Each row is a point on a landscape with many valleys, with its height.
From any point a ball rolls to the lowest of the 2 points nearest to it. It stops when none of these is lower. Distance is the straight distance between rows; heights are no part of it.
buku height 445: [ 81 127 177 148 105 148 151 133 123 160 117 141 135 183  99  85 132  85
 105 100  90 115 102 166 170 144 171]
Mubo height 535: [ 97  81 146 176  85 156 142  90 133 174 100 116 184 187  77 135 122 123
 161 115  92 170 135 116 118 141 121]
Dizom height 454: [109  75 121 176  83 165 149 176 122 119 108 130 150 162 153  96 133 150
 122 142  96 157 129 123 141 190 114]
petol height 399: [ 90 121 175 148 191 147 140  93 135 123  94 136 111 219  99 127  81 147
 130 149  98 125  69 107 122  77  99]
tufi height 420: [132 114 197 136 121 146 136 142 128  81 126 102 161 143 111  82 104 166
 112 117 163  94  83 157 115 140 130]
teni height 210: [146 156  62 127 130 132 119 153 135 162  97 139 145  76 185 129 173 114
 127 174 143 136 128  59 128 101 190]
Sakep height 438: [ 94 151 111 171 108 108 138 149  83 134 129  91  90 131 119 194 127 134
 153 151 122 129 117 190 137 108 104]
lafot height 338: [110 123 124 147 158 187 142 173 105 158 143 162 145 109 152  65 169 127
  87 157 130 191 124  48 154 122 120]
rak height 484: [103  93 143 152  89 153 162 146 126 134 148 124 142 106 168  68 137 118
 107 126 141 171 148 146 117 186 145]
pofiv height 439: [121 101 167 160 171 131 112 111 127 118  84 124 130 163 142 168  66 167
 133 144  97 125  59  44 133 100  99]
dem height 90: [147 159  91 101 161 136 107 138 128  88 106 145  98 115 158 140 149 191
 116 162 169 165 152 162  75 125 101]
zeku height 339: [196 148 139  79 192  83 108 139 126 127  88 120  99 123 169 113  98 111
 142 127  89 122  89  71 189 129 129]
lizi height 531: [127 114 146 168 154 156 122  95 156 169 207 165 150  86 118 136 109 109
  97 139 171 148 188 126  82 139 122]
dak height 380: [132  67 165 129 163 126 151 166 130 128 148 115 128 160 125  64  70 182
 121 138 144 120 102 148 126 153  84]
manov height 534: [147 138 134 152 105 126  74 145 170 111 132 157 103 142 174 153 160 101
 122  92  97 120 105 152 139 190 141]
dero height 556: [112 127 141 137 138 117 152 104 136 173 118 109 102 200  51  86  99 137
 137 133 113 107 129 171 134  83 120]
viled height 337: [231 157 133 102 114  91 147 163 159 106 140 110 131  39 122 154 105 159
 115 138 130  77 129 159 140 131 136]
tati height 577: [113 139 136 150  87 177 160 120 164 142 120 139 195 124 131 116 215 123
 103 135 101  97 124  37 143  93 142]
larol height 575: [125 128 192 135 153  81 120 133 102 100 136 118 113 115 155 135  54 121
 123  90 144 133  82 150 144 160 100]
kabim height 355: [134 124 127 111 133 111 145 102 125 131 183 170  92 199 113  94  42  99
 137 111 135 159 107 191  95 166 142]
Zam height 318: [115 161 112 137 176  87  77 107  77 128 120 109 108 128 150 189 123 117
 168 132 137 139 103 101 155 107 115]
safib height 243: [131 116  49 106 101 150 138 177 145 151 106 160 145 141 171  98 200  96
 119 157 127 136 157  81 170 111 163]
movur height 392: [128 142 119 132 127 109 161 103 124 195 212 161 106 164  82  98  92  78
 140  96 124 124 132 166 130 137 140]
Tiku height 421: [136  95 136 165 108 113 174 150 154 188 169 143 126 188 114  75  97 117
 110 118  93 104 126 182 162 149 141]
Mefod height 379: [118 119 116 135 137 151 124 176 128 139 154 141 187 123 115 107 169 125
 135 164 162 144 133  48 108 101 109]
zep height 277: [117 116 108  87 135 113 143 106 113 149 133 138 113 157 138  55 117 110
 100 126 117 154 148 122 139  98 140]
zedu height 585: [147 138 130 138 130 156  75 150 146  79  77 161  95 190 179 123 132 168
 164 109 116 166 119 188 165 196 141]
Vobop height 507: [109 131 105  96 143 124 113 146 102 103 157 116  66 174 116  95 152 156
 169 113 160 146 107 176 130 114  86]
dekup height 561: [126 120 151 164  82 170 137 114 157 159  99  91 196 157 137 123 179 133
 142  99  82 139 140  83 137 110 139]
zop height 557: [169 136 119  96 148 134  77 135 141 121  95 144 118 154 200 136 175 136
 148  81 116 145 121 141 133 170 142]
Pid height 491: [115 120 117 183 134 108 146  88 151 174 164 137  68 156 108 174  96 131
 102 102 107 116 161 174 126 151 104]
peki height 400: [124 164  84 148 139  86 108 127 138 125 189 126  70 101 103 195 123 135
 154 144 147  80 144 138 107 100  96]
dera height 295: [126 110  70 123 154 181 140 187 132 184 115 181 145 110 158  81 138 104
 118 164 124 185 158 102 131 141 141]
lired height 515: [181 147 114 164 107 100 119 109 178 178 143 109 115 144 114 153 121 148
 107 120 125  94 161 161 135 118 126]
muma height 584: [104 155 147  87 145 141 103 121  88  94  92 115  89 154 190  99 141 115
 131 101 127 177 100 146 140 150 148]
dafo height 415: [131  95 113 157 135 178 158 172 120 101  89 123 142 167 164 127 120 162
 125 180  92 146  87  76 128 130 118]
mamop height 538: [160 131 106 152 136 147 143 100 161 199 145 134 115 183  32 123 109 159
 125 140 119 121 177 149 130 106 112]
dudu height 481: [150 143  51 103 120 140 130 157 133 105 168 134  77 152 117 125 187 135
 153 103 141  92 141 161 124 143  89]
nuzu height 467: [106 176 152 172 123 173 114 159 107 184 114 144 168 139  71 115 141  50
 135 108 108 148  94 157 179 124 174]
mabe height 487: [125 157 131 177 127 141 119 141 106 207 169 138 173 112  87 148 122  60
 127 128 127 144 146 143 137 126 144]
feto height 264: [125 197 106 137 149 104 111 140 115 129 109 107 143 100 157 121 148 115
 125 138 159 137  89 109 141 106 152]
pebud height 260: [199 155  72 139 115 118 119 150 172 135  81 150 134  93 174 146 181 158
 113 166 112 102 118 121 143 123 179]
Denu height 470: [ 96 126 115 130 102  77 148 163 100 132  98  93  94 175 102 150  99 116
 184 117 104 119  80 152 176 114 124]
nolu height 554: [ 79 123 161 150 126 107 113  96 140 143 186 137 166  78 123 140 147 100
 108 145 180 134 185  68 104 132 146]
furul height 623: [139 139 192 109 130  87 118 123 104  82 124  60 130 130  98 186 107 119
 187  65 121 117 108 162 198 169 114]
Domub height 456: [137 153  84  86 123 138  97  99 153  91 167 130 105 118 101 120 165  80
 131 122 155  89 142 129 105 104 124]
setop height 473: [ 97 130 103 146  97 124 139 128  91 119 126  97 109 110 119 172 167 175
 146 138 155 158 182 139 111  87 116]
Rira height 375: [123 116  84 146 167 141 118 154 140 128  93 139 151 154 124  94 103 113
 128 194 117 134  89  89 125 109 163]
Dolar height 576: [ 81 142 174 141 105 133 103  99 128 123 156  96 164  93 110 115 123  83
 108 135 203  90 104  86 114 116 171]
lut height 618: [121 128 172 120 103  80 127  89 110 106 142  89 129 107  92 174  71 131
 136 126 131  88 136 119 134 133 130]
gemab height 509: [122 144 120 199 142 177 123 132 126 196 159 170 150  57 104 172 129 111
  94 158 147 156 175 158  99 134 141]
fifip height 412: [131 135 137 135 167 166 138 169 169 117 172 128 173 119 112  60 169 139
  97 175 164 113 117 113 135 121 104]
gul height 306: [131 150 141 145 124 126 113  96 136 134 133 128 116 139 114 133  56 114
 135  98 142 164 118 230  87 163 155]
fil height 286: [179 141 140  86 153  91 104 115 101 140  72 120 127  82 189 121  87 116
 136 100 104 173 126 118 159 145 174]
zef height 503: [108  93 126 155 111 129 112 118 117 156 144  94 118 185 109 135 107 105
 159 121 112 145  86 139 136 147 124]
vugev height 453: [110 103 170 108  76 136 137 129 122  76  85  79 173 142 115 104 156 152
 132 125 106 108  92 131 158 127 143]
Lakol height 510: [125 103 127 130 105 127 117 155 159 121 163 144 149  93 171 108 161  84
 110  96 152 120 109 144 116 178 161]
sabe height 301: [227 158  72 103 148 114 119 133 163 123 113 152 116  77 120 138 147 166
 108 159 127  72 155 163 120 106 139]
tof height 307: [174 140 103 141  78 148 153 180 182 141  89 131 193 100 151 151 179 181
 122 148 129 100 169 125 115 110 141]
das height 504: [101  88 126  85 106 115 131 116 117  51  94 121 130 119 121 109 145  80
 130 137 126  63  72  70 144 126 117]
sil height 203: [170 141 111  69 145 104 125 133 121 123 147 144  94  99 137 155 125 191
 142 120 124 135 201 140 106 118  81]
Buzol height 251: [118 161 128 155 153 153  98 117 119  94  90 170 102 131 150 134 112  90
 107 139 131 156 101 199  98 167 166]
Teti height 188: [131 154 103 122 172 162  98 118 132 128 148 161 111  89 139 128 114 129
  97 155 179 151 138 190  73 146 133]
visu height 549: [142  80 168  77 114 116 177  95 119  95 103 125 126  49 131 181 130 135
 115 103 109  87 203  94 137 132  83]
puli height 343: [137 125 116  89  72 148 116 105 137 127 126 127 141 116 156 145 193 136
 131  59 103 122 172 112 102 149 129]
Sudo height 511: [ 94  97 109 115 108 116 146 122 101  66 120 112 144  83 126 183 142 177
 138 159 140 156 159  56  87  86 109]
Vosog height 533: [ 77 167 119 138 172 143 128 137 100  99 102 117 121 184  96 103 134 123
 178 144 164 151  87 190 102 117 107]
salag height 331: [163 112 113 130 146 121 131 138 152 142 158 137 141 135 121  91  75 141
 128 165 152 118 120 141 106 132 146]
ruvi height 542: [ 79  83 143 128  93 146 175 106 120 116 132 140 152  99 122 157 174 182
 110 136 112 132 197  45  85  91 100]
Gunu height 285: [143 141 144  63 101 104 138 143 122 137 103 129 155  74 212 119 162 135
 119  67 133 156 193 120 105 130 126]
luze height 363: [ 63 112 167 149 176 171 166 113 117 139  87 179 136 185  63 110  95  93
  92 155  94 156  86 100 152  98 110]
Dovo height 354: [135  73 122  82  81 157 110  81 128 107 108 134 126 141  91 142 136 134
 126  97 116 118 141 145  94 145 140]
mefor height 222: [149 135 113  96 130  94 128 116 103 169 110 106 126 103 192  90 138 146
 102 104  96 165 176 122 137 109 161]
Muzip height 596: [ 96 125 155 122 101 115 116  84  98 150 161  75 136 125  97 118 130 124
 122 113 147 131 145 116 119  91 160]
dep height 369: [168 159  96 123 127  88 140 145 129 100 179 129  77  63 109 172 106 133
 116 123 134  58 136 186 118 114 142]
lam height 482: [104  83 155 107  94 149 150 161 120  67 121 122 152  91 152 109 167 138
 108 135 129  85  98  72 147 141 109]
lomas height 563: [102 143 132 159 107 170 154 114 143 121 120 123 163 104 111 147 174 178
  90 147 115  95 135  82 112  87 111]
pek height 367: [184 174 117  76 187  77  73 111 120 111 133 127  93 116 161 151 109 101
 156 125 135 115 115  97 125 132 125]
supo height 599: [165 101 210 100 122  78 132 111 104  89 112  95 131  75 136 172  70 108
 164 106 131 141 132 152 154 174 130]
refu height 350: [144 117 133 117  82 128 143 163 190 138 136 126 166  68 150 145 169 116
 116 108 153  78 179  96  90 107 115]
Rapus height 483: [133 103 137 112 143  76 129 130 102  92 103 102 121 126 146 159  88 176
 171 143  96 134 103  62 144 116  87]
kogi height 520: [150 103 139  69 139 125 132 108 121  61  92 124 115 118 116 190 131 161
 157 127 114 114 153  91 133 131  63]
Tumir height 553: [ 92 173 175 144 165 102 122 157 109 108 129 121 122 165 129 108  81 107
 132 131 167 130  51 162 122 106 120]
Nal height 429: [ 99 144  55 135 133  90 110 101 132 122 170 143  87 120  97 154 112  79
 137 156 160 112 120 131 111 114 147]
zolup height 468: [ 88 145 100 145 115 120 136  81 101 155 146 116  65 140 130 148 150 147
 112 109 104  95 139 156 148 123 105]
muv height 297: [139 104 143  60 100 115 116  55 121  63 138 124  95 115  92 139  83 103
 158  86 123 119 130 184  97 150 126]
Rubo height 323: [101 103 148 133 185 152 129 107 115 171 124 143 145 176  97  57 111 117
 106 143 115 182 121 111 139 125 115]

Call two points neighbours if one is among the 2 nearest of the other. Go from one point of each pair to the other, from neighbour to neighbour, staying as low as possible. Name the highest point that can't be avoided.
salag / muv: fifip
dem / mefor: kogi
muv / mefor: Dovo
teni / mefor: refu

Where does a ball stop that starts at each point below?
lut: dem
kogi: mefor
zedu: salag
larol: teni
zop: salag
nuzu: dem
